A landscape with many valleys, sampled at points; each row gives a point and its height.
A ball rolls from a point to whichever of its 4 nearest points has the largest drop for the distance, and stops where none of them is lower. Distance is the straight distance between rows; heights are no part of it.
J338 h=456: [-14 -49  -7  37   8  42   0 -33  18   4 -17]
J788 h=120: [  0   1 -13   5 -34  23  -1 -16  15   4   5]
J735 h=102: [ 19  29   1  -7  -4 -13   7   5 -23  17   6]
J936 h=172: [-31   7  -5   3 -78  -7 -16  16  49 -51  21]
J914 h=217: [ 13 -11  -9   9   8  15   5  -4   2  28  -1]
J459 h=218: [ 27  -3   1  -8  49 -14   7  16 -24  21  -6]
J485 h=173: [-20  -4  -7   4 -55  18  -3 -19  26 -21   5]
J424 h=89: [ -5  27  -6 -10 -60  -7  -6   0  25 -12  18]
J697 h=103: [  3   8  -6  -3 -36  11  -2 -11  13   6   9]
J13 h=79: [-17 -20  -7  17 -37  30  -2 -29  16 -11  -1]
J120 h=59: [ -3  46   1 -21 -63 -34 -12  22  26 -19  24]
J972 h=719: [ 26 -18   8 -16  75 -14   5  18 -11  20 -14]
J750 h=138: [22 -9 -7  6 31  7  9  4 -6 29 -7]
J919 h=155: [ -4  31   6 -24  41 -25   9  22 -66   1   2]
J41 h=104: [ 16  13   1  -6  37 -21  10  13 -40  17  -1]
J429 h=124: [ 14  25   0  -3 -12  -6   5   2 -11  16   9]
J776 h=132: [  6  35   6 -12  27 -28   5  18 -60   5   3]
J430 h=131: [  5  54  13 -13 -20 -30   4   7 -31  -1   9]
J805 h=40: [-25  39  -1 -34  36 -24   7  28 -78  -5   9]
J249 h=276: [-16 -30  -9  24 -13  39  -1 -30  13   2  -7]
J247 h=540: [ 29 -47  19 -29  95  -1  -5  10  27  29 -31]
J814 h=533: [ 29 -38  11 -18  86  -2  -1  12  17  29 -26]
J281 h=183: [-18 -30  -5  25 -28  33   1 -38  18 -11  -8]
J356 h=122: [ -2  49  14 -22   3 -33   4  17 -52  -4   8]
J394 h=36: [ 16  31   6  -8  17 -20   7   9 -42  16   1]
J479 h=370: [ 30 -22  -2   0  59   0   6  10   1  31 -14]
J899 h=250: [-37  13  -8   3 -79 -10 -16  34  59 -58  25]
J334 h=238: [ -1 -51 -13  25  30  36  -4 -14  23  18 -11]
J586 h=267: [-26  -9   1  12 -64  12 -14 -16  39 -48   9]
J65 h=128: [-27  27  -7  -9 -78 -20 -17  33  53 -40  27]
J466 h=199: [  7 -30 -13  14  20  27   2 -13  12  28  -8]
J879 h=38: [ -5 -14 -11  11 -18  27   2 -20  12  10  -3]
J146 h=20: [-13  33  -6  -9 -71 -21 -11  20  41 -26  23]
J906 h=222: [ -6  16   2 -26  62 -22   5  28 -64  -1   2]
J414 h=234: [-21 -52   7  57 -11  36  -3 -48  16 -19 -21]
J353 h=97: [  5  23  -5 -10 -42  -1  -4  -3  10   2  13]
J6 h=82: [-19  51   7 -28  14 -31   4  23 -71  -8   7]
J300 h=193: [ 17   4   5 -10  62 -17   8  19 -41  11  -6]
J458 h=37: [ 24  13  -2   3  20  -7  11   3 -20  23   1]
J606 h=105: [  1  53   7 -19 -47 -32  -4  12   6  -7  22]
J715 h=478: [ 29 -30   1  -4  74   0   5   9  10  27 -18]
J637 h=182: [11  9 -9  7 -3 10  4 -3 -4 24  3]
J26 h=299: [-30 -26  10  31 -56  18  -8 -36  31 -50  -4]
J638 h=109: [  7  44   3 -15 -37 -24  -4   8  -5   0  15]
J552 h=224: [-24 -43  10  42 -26  31   2 -51  17 -28 -18]
J681 h=277: [ 13 -51  -9   5  59  29  -1  -4  27  32 -18]
J802 h=99: [-18  11  -7  -2 -69   0  -9   1  36 -27  21]
J462 h=228: [-14 -44  20  54 -42  23  -7 -52  27 -41 -20]
J641 h=287: [  6  -1   8 -27  78 -22   9  26 -51   0  -8]
J873 h=571: [ 24 -25  19 -25  91 -13   2  16   1  21 -26]
J536 h=65: [ -1 -32 -15  20  -2  31   5 -22  13  19  -4]

Call two points neighbours if one is among the 4 nearest of the other. Go from one point of each pair to the other, from neighbour to neighbour, staying as low as possible. Name the highest point that can't be avoided.
J805 / J879 -> J429
J146 / J879 -> J697
J394 / J805 -> J356

Two balls start at each pair of points below. Name the first point that both come to, or write -.
J681 / J281 -> J879
J462 / J334 -> J879
J914 / J485 -> J879
J414 / J338 -> J879
J586 / J638 -> J146
